Each row is a point on a tangle of strands that fork and nearly touch. The rows are in no order.
(in the rows, 128 means zero)
Two points are linked if the straight distance between their rows is under 154. Some points are linked to none.
k_167: [ 82 139 117 148 113  80 169 111 184 134 118 151 103 165 114 176 125  93
 129 143 127 142 129 177  93 123 127 100 140 158 110 134 123 118 126 120
 133  91]
k_98: [187 128 163 128 117 198  99 123 138 102 172 137 111  92 135 100  96 219
  91  76 137 139 163  72 108 102 123 129  95 145 106  88 162 128 142 117
 173 149]
k_114: [ 91 141 127 151  85 109 120 101 135 118 144 151 155 214 101 169  81  96
 120 166  96 120 135 107 102 133 157 106 145 125 120 190  87 119  91 135
  96 108]
k_758: [ 97 165 119 109 162 125 112  73 152  94 117 117 102  99 162 114 160 119
 112 104 146 104 110 181 125 126 132 117 134 157 188  66 152 118 164 136
 146  85]
k_81: [186 100 126 158  83 150  59  91 137 160 191 118 185 156 136 149 134 122
 159 162 146 138 138  92  90  99 107  99 171 185 162 138 130 181 121 131
 139 128]
k_883: [183 169 134 166  83 116 121  96 191 153 158 148 115 137 134 162  68  90
 126 140 163 117 146 115 119  58 130 120 172 182 119 102 147 159 168 114
 158 129]
k_264: [116 168 147 155 101 119 127  94 175  96 152 144 145 140 101 144  98  98
 117 143 113 138 148 118 105 156 177 103 135 113 137 201 102 127  95 112
  74  69]
k_83: [182 208 159 156 118 165 125 113 166  99 142 148  86 102 126 154  67 149
 133  92 144 123 170 119 128 131 138 123 104 164  87 131 177 138 165 109
  88  94]
k_433: [148 165 161 164 134 132 111 138 164 137 133 135 175 112  99 134 118  99
 133 155  97 132 177 103 128 135 146 192 101 103 148 206 110 116  66 118
  51 144]
k_262: [ 84 153 168 118 209 139 147 132 119 140  83 144 171  99  83 105 202 150
 135 108 139 136 141 175 165 135 137  90 114 108 157 197 133 145 167 133
 116 168]
k_444: [164 130 161 137 143 129 102  96 137 177 115 120 135  84 106 114 137 131
 145 113 142 125 165 143 140 119 132 160 129 111 173 145 110 108 109 139
 124 128]
k_564: [168 202 105 134 130 164  84 139 154  83 160 118 115 113 154  72 128 133
  96 116  84 100 159 125 108 157 147 177  80 114 128 144 146 103 116 138
  77 152]
k_994: [143 152 147 160 162 126 151 165 100 154 117 129  87  89 154  90 115 199
 122  93  80 106 150 106 138 143 126 178  72  92 131 134 131 135 122 144
 104 181]
k_978: [ 86 149 157  87 198 151 132  95 144 127  88 147 132 102  88  84 158 130
 102 116 143 133 149 185 157 141 139 121 125  84 159 141 110  72 102 145
 141 104]
k_834: [ 44  46 160  71 192  89 168 145 124 121 116 107 116 128 150 169 130 146
 112 148 163 132  68 151 160 144 140 117 163 149  83 116 103  98 148 149
 165  82]
k_721: [ 58  77  75 103 110 100 151 132  73  97 115 106 142 170 161 138  86  90
 118 176 101 103  79 119 142 157 123 108 144 130  91 120  88 156 135 119
 114 141]
k_843: [199 170 145 149  81 157  82 114 154  81 181 130 129 157 165 125  31 125
 124 135 131 115 162  84  92 124 142 121 105 167  73 119 135 142 139  90
 113 158]
k_650: [ 87 117 164  91 171 156 162 150  91 108 118 123  76  94 115 143 161 206
 120  71 127 132 104 132 167 152 110 145 102  92  84 120 141 111 173 157
 163 153]
k_285: [115 132 165 109  88 173 135 103 158 132 128 103 123 108 111 124 109 154
 112  86 111 148 161 117  94 151 153 150 130 130 115 135 133 127  84 100
 117  95]
k_667: [ 94 127 111 132 129 138 161 169  53 122 116 114  92 161  90 150 130 148
 137 146  88 119  95  96 136 161 121 120  95  73  57 154 120 143 136 124
 140 147]
k_177: [222 171 126 134  74 160 112 116 181 174 139 154 115  92 170 133  89 122
 154 126 133 133 151 114 102  89 143 183 129 170 172 133 161 127 130 117
 114 170]
k_88: [119  74  76 124 112 101 155 163  69  90 135  99 126 147 161 150 112 101
 140 185 108 100  87 104 124 120 110  80 125 149 107  76 114 149 177 113
 128 175]
k_406: [ 93 123 116 106 149 125 210 165  44  76  86 119  93 142 116 142 140 143
 134 126 117 110  71 112 156 168 126  93  94  98  52 129 121 158 181 135
 150 167]
k_892: [125 215 156 139 149 154 146 108 182 127 116 154 114  85 104 137 108 152
 132  82 142 138 174 148 157 110 120 115 117 152 111 143 150 124 132 130
 101 134]
k_509: [ 82  91 185  52 164 177 131 126  97  95 139 100 118 126 109 127 158 190
  94 103 137 148 105 148 154 148 124 150 125  89  91 113 128  68 146 151
 147 149]
k_61: [192 160 130 175  67 111  77  96 144 117 167 153 174 184 149 149  90  53
 110 142 120 141 169 129  96 111 181 103 142 174 161 143 105 163 102 103
 104 110]
k_809: [ 88  56 111 103 110  84 170  91 163 107 136 123 106 159 179 134 148 105
 132 166 139 106  80 155 114 170 150 183 156 125 118  79 138 105 106 128
 139  35]
k_182: [161 175 135 126 119 112  83 120 138 127 105 107 146 121 125 142 198  65
 149 119 137  89 134 192 137 118 127 117 105 163 215 135 138 144 168 138
 103 169]
k_580: [124 164 121 153 180 140 159 195  80 132 133 127 119 121 132  91 129 160
 132  97  94 123 151  97 143 137 101 120  72 101 104 152 130 127 146 137
  92 187]
k_89: [ 75  55 114  85  87 116 142 146  55 112 123 172 120 169 111 133  91 166
 104 144 122 137  55 101 152 129 116 110 156  79  72 105 107 141  84 131
 196 110]
k_194: [128  48  87  98 110 105 131 120 117 131 113  88 184 141 113 141 160  45
 128 207 131 107  90 129 136 154 135 154 190 101 137 115  95 151  86 120
 131 129]
k_477: [111  82 126 116 165  88 110 152 103 137  94  89 182 120  85 143 193  89
 153 133 172  98 106 178 148 103 140  70 130 149 159 132 116 177 178 149
 137 121]
k_251: [125 201 143 150 196 134 110 135 132 124 121 157 130  80 155 109 177 116
 165  90 112 126 132 147 119 134 131 117  93 107 172 143 136 104 130 147
  72 114]
k_743: [116 112 102 122  85 105 130 120 121  79 125 110  77 158 120 149 126 127
 131 166  99  78 111  86  94 173 122 152  94  84  89 114 146 105  95 143
 131 103]
k_541: [ 90  47  91 117 108  70 163 105 138 101 125 106 123 173 216 161 120  80
 134 190 113 105  99 132 126 158 135 178 158 148 104  81 119 132 120 115
 144  80]
k_192: [ 66 114 132  61 158 142 112 138 107 131  87 126 187 133  71  77 156 125
  58 125 156 129 107 150 170 176 176 106 142 127 136 174  83 154  95 145
 160 113]
k_850: [ 90 132 141  87 118 126 151 104 164 103 131 126 100 106 100 124 115 154
 112  99 131 146 138 131 121 129 144 146 119 104 105 107 159 103  89 116
 135  77]
k_190: [137 115  88 125 153  69 135 151  93 141 122  96 126 114 175 104 132  82
 171 144 126 153  88 130 115 134 143 129 170  99 146  97 100 121 127 133
 132 102]
k_228: [135 164 140  97 145 156  94  92 138  85 121 134  99 103 169  77 148 158
 145  98 150 105 145 144 129 117 116 136 120 110 154  68 156  79 146 150
 141 112]
k_946: [143 157 142 154 137 160 118 153 110 130 143 116  81 131 126 141 127 181
 136  78 139 114 133  97 134 133 116 118 102 106  67  97 177 146 145 135
 139  92]
k_163: [ 85 122  99  95 183 154 147 137 104 126 114 123 192 111 111 103 191 143
 103 130 125 160 123 158 133 123 116  60 120 137 160 168 101 167 175 136
 130 170]
k_534: [177 182 143 148 140 146 116 131 162 102 153 138 160 123 119 139  55 126
 134 157 136 143 175  85 156  95 140  73 110 139 137 188 117 145 181  98
  74 157]
k_287: [ 62  83 106  58 135 123 155 112 101  88  90  87 154 113 136 123 110 114
  93 181 116 101  69 132 159 181 149 123 160 128 109 132  72 133 148 145
 144 128]
k_195: [133  89 127 134 108  98 171 119 107 169 121 143 108 175 112 161  99 166
 142 100 153 161 103 117 135 146 104 122 158 106  59 120 129 126  94 153
 184  67]
k_441: [109 116  94  95 142 124 176 149  67  86 108  90 107 114 165 146 123 139
 125 153 119 107  84 110 162 151 108  87 116 139  96 113 116 144 220 144
 129 174]
k_322: [ 82  86 127 127 151  61 158 114 176 136 105 124 133 156  97 149 156  74
 120 154 164 143 107 185 116 121 163 101 137 155 129 112 114 121 108 112
 162  74]
k_882: [182 126 103 126 128 124  81 116 158 127 142 105 101 114 193 107 161  83
 166 126 148 118 121 137  79 142 137 181 154 126 112  75 176  82 101 108
 121  58]
k_492: [185 137 102 118  86 167  62 161 117 147 162  86 124  96 192 135 128 158
 129 124 152 119 136 105  77 118  93 148 125 200 153 104 151 140 144 137
 145 185]
k_646: [ 67 160 145  88 203 118 141 114 141 124  63 171 159 113  55  77 147 122
  87 123 150 114  93 180 153 157 154 100 130 125 128 149  95 113  91 122
 144  95]
k_25: [128  78  92 115 113 141 133 143 105 183 145 100 142  95 134 145 152 150
 140 123 147 153 120  95 121 103  82 126 167 155 169 115 130 138 141 142
 156 155]
k_682: [130  96 105 136 107 123  95 127  77 139 151 116 174 127 108 112 143 118
 128 144 102 132 136  67 109 141 125 153 153  63 151 167  77 113  89 157
 112 123]
k_306: [ 83 116  99 138 116 117 136 135  88 159 118 148 127 203  99 139  68 133
 111 151 120 136 118 124 123 112 108  75 145 124  82 146  69 134 108 149
 172 144]
k_595: [ 73 163 130  88 176 107 158 136 133  93  73 105 135 108 105 131 160  51
 135 148 142  87  74 194 169 178 149 134 138 127 140 150 111 118 127 112
  83 120]
k_690: [193 120 140 146 104 165  86 123 136 119 177 129  95 130 147 126  96 180
 155  94 145 122 152  79  94 112 127 151 127 138  86  76 170 128 133 119
 158  96]
k_740: [158 161 124 144  82 178 105 132 104 143 164 120 133 115 132 135  85 159
 125 120  85 139 148  79  96 124 125 122 114 112 133 135 115 160 118 113
 127 175]
k_917: [183 196 155 156 105 147  84 137 139 132 162 134 192 115 140 135 129 106
 108 134 120 128 175  99 135 109 176 132  95 143 211 200 102 147 143 116
  54 190]
k_213: [136  48 113 124 123 132 132 133  82 196 133  88 186 128 114 119 150 128
 157 147 142 169  95 119 131 128 100 128 176 128 141 123 115 135 106 131
 145 130]
k_176: [ 69 136  86 159 118  59 186 135 164 112  99 141  75 180 135 180 113 101
 132 149 130 108 107 140 139  96  90 110 124 165  87  88 146 122 132 117
 163 101]
k_607: [105  39 127  72 112 121 145 176  64  90 108 145 113 138  91 108 108 155
  80 133 116 130  75  84 164 147 130 143 114  82  74  99  99 129 102 128
 196 147]
k_848: [127  59 117 153  48 118 142  99 104 130 161 181 106 206 180 147 113 129
 139 161  94 125 119 120  83 140  98 148 150 125  81  82 142 147  95  99
 187 103]
k_369: [ 97  60 138 104  84 114 127 103 164 128 129 143 157 162  87 107 124 120
  85 158 131 167 123 142 120 108 147 145 174 109 119  94 118 120  57  98
 148  81]
k_846: [151 151  87 150 105 109 151 168 111 147 111 143  94 136 100 111  99 107
 154 130 113 120 121 108 148 119 112 159 131  77 107 121 136 118 106 147
 102 124]
k_203: [121 170 206 169 192 147 133 127 169 150 116 162 149  80 112 120 101 204
 126 138 117 128 183 113 151 126 133 154 101 110 142 207 116 109 128 117
  87 169]
k_330: [174 136 149 117 123 119 121 130 120 149 109 109 175  99  76 147 182  83
 150  81 134  82 135 192 167 109 134 138  85 134 192 127 141 181 139 114
 120 158]
k_26: [169 112 141 175  52 120 144  75 142 117 160 190  89 197 149 161  93 132
 135 149 138 138 120  95  98 137 132 133 154 119  74 112 151 123  85 120
 173  65]
k_272: [131 119 172 133 127 130 140 130  98 172 142 136  73 162 110 167 132 180
 144  88 133 129 119 112 108 151 114 138 127 122  64 114 136 124 124 146
 161  76]
k_136: [121 159 135 133 151 122 115 136 123 139 119 128 180 139  61 116 159  81
 100 134 132 143 133 176 142 127 158  89 102 119 141 167 132 168 124 118
  87 110]
k_996: [125 121 121 172 121 137 111 148 126 166 133 151 183 119 106 127 135 156
 142 143 141 164 175 103 135  79 147  78 130 126 191 182 128 180 146 118
 131 160]
k_168: [166  45 133 138 126 131 115 178  58 145 151 108 112 104 142  99 139 161
 151 121 121 134 103  81 150 146 125 179 114  53 103  89 120 105 122 121
 162 149]
k_223: [ 81 203 110 162 121  96 186 127 174 126 110 165  90 173 112 170  98  95
 123 113 133 112 108 191 133 122 126  98 103 175 119 158 140  91 115 137
  92  80]
k_753: [147 162 130 114 150 149 125 138 116  87 119 139  74  84 155  81 157 186
 135  67 124 108 130 122 163 119 102 156  78  96 139  61 179  97 151 138
 163 144]
k_621: [ 78 109 111 150 159 110 161 165  93 141 121 140  96 115  96 130 112 180
 106  95 143 156 108 113 144  98 104  74 137 103  56 119 122 136 170 138
 202 158]
k_562: [173 136 127 171 108 123 104 144 125 143 126 124 203 112  95 108 162 120
 126 146 122 120 180  99 130 102 135 133  92 129 230 188 129 182 127 124
  86 179]
k_687: [183 130 143 143  84 135 106  87 170 108 170 154 152 131 157 145  38 145
 150 154 131 162 170  65 103 117 154 112 151 145 110 133 127 151 126  60
 107 129]
k_320: [ 83  78 113  64 126 141 165 145  62 121 105  85 171 106 120 110 110 144
  94 107 120 159  93 101 144 153 140 113 165 131 116 122  69 150 128 127
 141 139]
k_93: [163 103 167 152  90 161  98 139 144 144 155 160 123 121 124 131 102 172
 136 122 153 159 141  68 132  98 140 151 142  88 117 113 147 114 116 127
 134  93]
k_749: [148  83  85 124  92 106 122  97 130 152 140  92 166 166 118 137 145  47
 122 180 107 114 112 158  91 141 129 139 169 129 158 119 103 136 111 126
 132 128]
k_657: [119 145 124 141 120 136 101 126 136 104 158 126 158 107  92 106 101 123
 104 136  88 116 172  74 105 142 136 183 137  63 124 177  84 129  49 126
  91 135]
k_832: [ 88 134 166 113 233 151 140 131 115 139  82 140 143  49 139 103 203 134
 134 108 117 117 131 197 170 147 117 166 116 103 173 160 111 123 145 110
 115 176]
k_2: [136 127  92 166 104  59 150 122 143 131 128 139  86 154 144 147 139 111
 141 124 144 109 119 104 122  66  83 115 158 153 106  62 174 115 156 146
 177 128]
k_161: [194 204 128 138  81 177  98 112 147  79 170 154 120 145 157 118  44 121
  93 167 120 125 162  99 126 125 160  97  93 135 116 160 141 131 174 110
  93 159]
k_619: [114 143 124 132 182 115 122 154 138 138 141 121 118  86 172 108 163 128
 162  89 102 152 144 152 110 154 142 156 100 121 168 135 160 133 110 109
  83 106]
k_427: [101  91 148  87 112 125 141 120 142  96 121 139  93 140  97 113 112 181
 103  66 139 145 130 105 147 105 116 146 130 113  94  70 138  97  88 139
 176  95]
k_765: [110 110 102 100 132 120 158 175  96 144 113 108 113  82 142 135 149 156
 162  94 133 161 119 114 136 107  95 126 150 110 145 120 151 135 150 155
 147 135]
k_193: [123 227 147 128 181 162 114 115 144 100 138 149 159 118 141 103 184 107
 116 103 106 110 166 155 134 153 136 109  88 126 167 189 116 123 156 166
  50 138]
k_388: [ 87 100 128 105 136  95 151  73 181 121 111 116  80 147 146 167 155 120
 144 126 158 100  99 171 120 144 104 166 144 168 127  64 167  87 114 122
 135  55]
k_689: [149 184  89 157 172 134  90 146 129 131 136 132 117 101 164  89 120 148
 127 110 127 142 157 132 137  97 105  87 120 144 133 120 140 135 171 158
 123 151]
k_760: [215  82 105 147  79 133  68 153  98 153 180 101 125 128 182 125 121 155
 161 105 131 140 128  77  90 119  71 141 157 177 121  84 149 143 107 110
 161 177]
k_286: [147 112 122 127 140  64 115 132 139 145 123 107 138 136 167 128 181  58
 187 120 134 141 116 156 104 127 135 108 156 165 168 101 130 149 152 123
 125 112]
k_572: [198 193 124 157  88  97 129 114 198 146 138 169  69 140 181 142  97  83
 185 116 164 114 123 129  89 111 118 144 144 172 103 100 198 107 128 125
 113  99]
k_191: [138 124  93 129 143  65 128 128 152 126 124 127 111 130 155 124 164  83
 155 125 156 143 109 138 104  65 106  98 152 163 159  60 164 114 156 126
 162 121]
k_715: [127  92  80 131 115 116 115 113  88 155 132  79 142 106 132 146 140 121
 129 128 137 140 113 146 113 102  93  90 153 189 183 104 116 154 187 151
 167 143]
k_773: [218 178 114 153  73 153 106 141 135 173 147 133 116 125 138 145 118 108
 165 119 148 131 153 126 122  94 100 150 145 183 188 150 137 133 149 155
  92 186]
k_640: [134  98  97 130  76 118 127  85 149 117 137 101 107 166 115 136 136  61
 105 180 108 108 121 136 109 160 126 168 139  99  96 130 122  94  95 144
 114 107]
k_829: [ 88  98 128 110 109  94 157 106 149  79 134 146  47 145 174 166 150 147
 144 110 124  92 109 142  94 153 129 137  99 152  87  72 187  83 133 133
 163  67]
k_469: [115 127 145 145 127 163 128 140 122 164 114 143 187 101  86 100 111 194
  80 164  95 141 149  81 134 128 118 131 107  94 166 190  78 141 115 130
 116 189]
k_63: [180 187  95 146 129 122 122 133 131 127 130 125 130 150 122 111  96  74
 146 138 110 123 149 105 145  95 133 145 114 109 161 126 127 109 106 153
  75 142]
k_288: [ 56 160 120  86 199 105 173  96 143  69  52 127 123 126 126 130 150  83
 114 151 137 107  85 216 151 155 133  94 139 159 121 123 115 114 163 129
 124 121]
k_574: [148 106 137 122 138 181 105 141 140 142 140 105 123  79 145  93 127 193
  87 103 130 156 168 132 115  92 118 140 116 139 149  98 136 119 137 127
 167 190]
k_713: [100  95 129 122 154 140 144 166  93 168 103 117 162  89 111  75 137 189
  98 144 107 137 133 108 154 126 118 166 114  80 183 180  91 109  91 145
 121 178]
k_732: [199 157 128 138  77 116  62 117 155 158 133 115 162 117 135 138 161  84
 172 112 142  91 162 151 105 116 139 140 124 174 212 140 133 149 131 155
 116 168]
k_555: [ 76 131 167 111 171 114 131 129 137 172  83 137 132 108  65 165 178 130
 147 120 163 120 103 173 176 107 130 106 165 137 131 155 130 114 122 153
 143 103]
k_502: [167  65 136 135  60 171 133 135 123 166 134 148 116 109 102 118  92 159
 118 130 134 149 155  71 136 106 114 184 128  86 122 103 151 108  88 118
 158 141]
k_953: [153 117 124  93 151 131  95 131 153 133 126  97 114  77 163  90 180  99
 156  99 124 132 141 147 101 154 146 195 141 117 148  99 163 105 107 109
 104  84]
k_217: [141  56 110 120 115 113 148 154 101 177 146 141 159 170 122 121 131 149
 156 130 146 172  86  95 149 108  90 133 190 108  98 102 133 133  91 135
 146  80]
k_44: [121  57 104 103 136 108 140 161  97 175  93  96 176 117 105 136 150  92
 155 187 157 129  81 120 162 150 125 147 190 112 122 128 106 140 116 113
  98 115]
k_783: [147 169 183 174 173 160 121 150 131 174 118 141 102  80 149  95 114 237
 107 112 119  99 175 102 147 137 113 161  90  97 135 157 132 107 151 136
 114 167]
k_292: [109  80 138 106 127  95 116 109 157 124 113 125 165 128  85 124 177  95
 115 137 148 144 123 155 113 124 170 116 145 124 149 121 114 153  72 115
 159  75]
k_979: [113 136 120 154 153 116 133 131 112 151 121 143 139 152  93 123  83 146
 111 115 135 153 145 118 141  90 122  71 132 124  85 109 100 125 137 155
 159 119]
k_770: [ 76  87 165  59 168  88 142 142 129 164  65 131 116 126 114 160 148 113
 145 134 185 124  70 182 169 144 135 135 182 156 106 127 112  98 100 165
 179  83]
k_702: [ 78 167 145 121 205 109 138  98 157  92 103 140 101 102 153 133 173  89
 157 113 144 115 100 210 129 140 107  95 136 150 149  95 133 101 156 110
 140 102]
k_672: [145 138 133 164 189 170 107 167 155 142 123 148 169  89 143  59 176 166
 103 109 121 141 170 154 138 113 157 124 102 126 196 150 137 170 160 114
 114 149]
k_389: [209 186 146 148  93 135 105 116 181 158 141 165  94 108 164 131 123  88
 180 103 150 144 169 133 101 124 146 182 147 164 137 138 175 116 104 117
  79 105]
k_310: [173 184 168 153 112 145  88 132 168  96 171 140 183 125 123 132  93  75
 105 139 115 107 191  96 151 151 187 163 114 143 157 204 105 146 112  90
  24 148]
k_211: [158 222 153 165 148 149 126 139 140 131 117 148 171 121 111 118 132 102
 114 105 119 124 179 159 151 122 159 106  96 146 186 195 106 146 163 154
  75 183]
k_131: [139 127 115 163 165 134 111 159 155 153 128 155 166  95  99 102 152 124
 133 124 144 176 143 149 136  87 152  90 121 110 160 154 139 178 145 114
 120 111]
k_402: [ 89 131 100  98 151 111 177 138 112 120  67 109 131  88 109 122 141 122
 148 122 114 134 107 134 150 115 122 135 141 117 146  96 125 125 145 146
 102 161]
k_8: [193 160 165 150 133 160 118 132 178 120 141 136 156  69 150 156  54 164
 137 149 146 142 178  73 151  91 147 129 126 173 151 191 119 172 165  81
  88 185]
k_343: [101  87 119 114  90 155  99  77 133 117 149 112 164 164 118 135 120 147
  90 160 122 129 138 118 122 119 130 101 136 144 162 129 114 144 134 132
 157 113]
k_600: [125  70 126 111 165 143 115 158 113 143 111 106 146  59 151  85 162 181
 108 114 127 147 141 125 142  94 124 163 111 114 209 124 104 103 125 131
 141 179]
k_90: [ 34  88 124 111 186  91 166 121 145  98 112 121 108 172 147 136 126 136
  81 146 140 115  87 171 136 135 120  85  99 140  80  85 111 100 132 142
 164  84]
k_820: [186 144 119 188  88  88 140 115 175 107 144 180  66 161 158 158  99 102
 155 131 138 150 118 113  90 125 130 117 125 135  85 106 179 106 111 123
 123  83]
k_700: [113 170 145 145  69 161 120 110 159  88 169 114 113 153 131 154 107 114
 106 119 103 136 152 121  84 183 153 148 106 135 116 165 155 101 100 104
  79  97]
k_926: [140 194 130 125 139 165 118 131 109  74 152 136  76 116 146 107 156 147
 120  96  97  95 128 132 101 187 134 149  58  68 110 137 174  76 137 134
 111 142]
k_830: [208  90 125 145  56 161  89 104 130 154 183 131 166 131 155 111 113 141
 155 143 147 148 155  68  84 105  88 134 171 178 147 102 148 138  87 109
 136 135]
k_697: [134  74 123 113 112 125 144 163  59 113 124 140  97 120 105  87 119 162
 119 118 127 130  99  81 163 119 122 144  92  54 112  95 112 121 126 144
 179 160]
k_894: [127  75 130  93 137 126 133 119 100 119 136  81  96 137 142 131 109 125
 119 141 127 125 102 145 128 141 125 144 134 103  83  64 115 108 143 123
 166 120]
k_314: [124 146  76 156 131 126 152 175  50 165 108 102 114 143 127 101 113 112
 140 132 105 131 111 102 146 130 112 139  99  79  95 136 120 140 124 140
  95 148]
k_997: [118 200 146 145 134 117 135  93 184 145 111 152 132 118  88 166 131 119
 144 111 147 102 149 156 148  68 112  92 140 180 156 137 153 131 174 147
 115 136]
k_249: [118 132 122 138 157  93 117 135 123 133 101 118 163 147  75 124 190  54
 117 132 154  98 118 206 162 144 154  79 105 144 151 150 120 177 154 124
 123  92]
k_864: [142  29 123 115  76 149 131 102 121 141 156 147 118 130 110 124 121 139
 100 139 141 178 124 137 102  89 117 163 166  98 119  93 139 109  87  91
 175 128]
k_246: [148 113 102 162 114 104 137 137 125 135 160 112 131 215 134 141 125  83
 150 144 115 128 114 124 112 110 101 124 149 146  87  87 149 154  93 106
 115  97]
k_808: [121 159 109 147 117 128 133 129 121  83 154 119  85 191 137 120  97 107
  93 134  88 105 139 140 120 143  96 102  77 138  76 107 137 121 138 136
 133 150]
k_442: [ 71 131 159 104 195 129 166 150 122 125 105 155 101 119  85 123 134 192
 106  82 142 144 108 142 166 116  96  87 121 126  60 144 137 103 159 160
 179 146]
k_757: [163 127 102 106  96  90 120 152 140 130 122 112 134 153 159 152 178  53
 166 103 116 150 139 154 114 136 144 156 150 168 170 118 146 152  98  97
  80 149]
k_536: [105 198 134 115 153 139 163 113 125 142  89 130 120 125  69 128 104 140
 131  95 103 127 138 140 142 123 115 121 108 146 106 183 105 136 138 151
  98 169]
k_207: [110 123 128 162  82 151 114 108  74 151 149 152 152 216  96 154  67 118
 141 166 101 124 134  97 108 117 113  90 150 130 105 173  81 139 104 119
 109 151]
k_106: [ 92 172 121 119 158 108 130 125  97 105 128  88 110 146 144 161 148  92
 142 135 105 121 106 166 110 159 121 114 119 143 127 163 122 106 173 144
 100 134]
k_317: [108 116 150 111 132 151 125 128  93  81 163 106  81 128 160 116 149 140
 100 109 100 134 104 130  86 198 141 142  75  65 100 133 156 101 137  98
 120 117]
k_240: [ 85 128 131  68 182 136 157 129 123 122  77  98 136  74 123 115 161 113
 131 140 111 121 104 171 162 166 131 162 139 116 162 142  97 134 135 117
 102 164]
k_774: [ 77 101 137  79 149 134 132 150  83 157 110 130 155 120  85 110 118 161
 101 108 121 150 101 124 157 144 157 126 164 105 103 142  73 129 107 154
 136  99]
k_948: [102  58 119 128  81 112 168 119  71 133 117 145 105 201 139 157 110 151
 132 145 122 134  82 111 119 148 100 134 152 120  46  87 107 147  86 132
 201 101]
k_608: [174 204  97 137 115 144  83 163 151  91 145 126 101 139 150  85 123  88
 129 124 130 110 136 102 122 124 141 146  97 108 119  94 173 106 121 129
  84 118]
k_313: [181 195 170 170  88 175 123 114 161 120 161 152 101 123 165 156  83 119
 140 106 121 125 163 126  92 160 149 168 113 143 115 169 147  93 120 103
  60 105]
k_3: [ 23  96 112  98 156 115 169 107 153  84 114 117 115 161 154 134 134 153
  90 177 109 127  95 175 107 174 133  99  97 139 106 147 106  98 132 129
 140  96]
k_597: [171 141 123 132 141 192  62 139 150 155 142 112 140  54 167  80 138 164
 103 108 139 123 164 130 108 103 108 146 107 186 187 119 142 127 146 149
 151 201]
k_495: [119  97 125 139  78  91 140 129 111  79 134 126  54 172 158 164 160 150
 158 143 107  84  98 110 117 161 130 136  68 106  89  88 169 126 138 119
 156  76]
k_395: [196 127 151 170  74 138  97  65 147 130 161 165 157 178 153 135  47  98
 152 160 109 143 164  83  91 113 145 105 171 125 139 136 104 144  96 101
 131 122]
k_95: [ 96 146 148 140 167 127 116 107 175 163 113 131 131 123  79 187 153 126
 136 113 171 122 143 180 164  94 103  86 156 151 129 126 133 126 166 142
 151 115]
k_357: [144 158 176 166 138 181 139 138 160 146 142 152 176  88 136 117  82 206
  98 144  97 130 176  77 131 111 146 135 116 128 165 195 105 157 143  95
  95 202]
k_579: [ 88  62 114 112 133 105 129 118 118 156 123  96 148 131 117 181 172 122
 128 152 167 116 108 160 142 107 115  69 152 189 166 128  94 163 182 145
 172 122]

Follow the links from the first point to the second, and from the first to the third. Name the last point that the two ways share.
k_495; k_240; k_621 => k_213
k_161; k_572; k_926 => k_357
k_2; k_26; k_595 => k_195
k_249; k_81; k_26 => k_195
k_317; k_320; k_946 => k_314
k_433; k_864; k_492 => k_690
k_240; k_672; k_997 => k_25
k_223; k_843; k_640 => k_690
k_732; k_207; k_495 => k_389

A fork is a point with three links, a tip a point with one. Leave the first point through the second and follow the links. Name the first fork or tip that comes.
k_667; k_406 => k_978
k_442; k_621 => k_700
k_61; k_395 => k_357
k_264; k_114 => k_509
k_541; k_809 => k_213
k_978; k_646 => k_314
k_3; k_90 => k_892
k_194; k_749 => k_541

Name the points in between on the shortest way along the links from the first point to the second, in order.
k_357; k_223 => k_469 > k_713 > k_600 > k_574 > k_98 > k_690 > k_93 > k_502 > k_864 > k_369 > k_292 > k_322 > k_167
k_667; k_240 => k_314 > k_580 > k_994 > k_783 > k_203 > k_357 > k_469 > k_713 > k_600 > k_574 > k_98 > k_690 > k_946 > k_272 > k_195 > k_217 > k_213 > k_25 > k_765 > k_402
k_978; k_667 => k_646 > k_192 > k_774 > k_320 > k_287 > k_721 > k_88 > k_441 > k_406
k_848; k_90 => k_26 > k_820 > k_572 > k_389 > k_313 > k_83 > k_892 > k_997 > k_95 > k_555 > k_770 > k_834
k_177; k_917 => k_389 > k_572 > k_820 > k_26 > k_848 > k_948 > k_195 > k_217 > k_213 > k_25 > k_715 > k_579 > k_477 > k_249 > k_136 > k_131 > k_996 > k_562
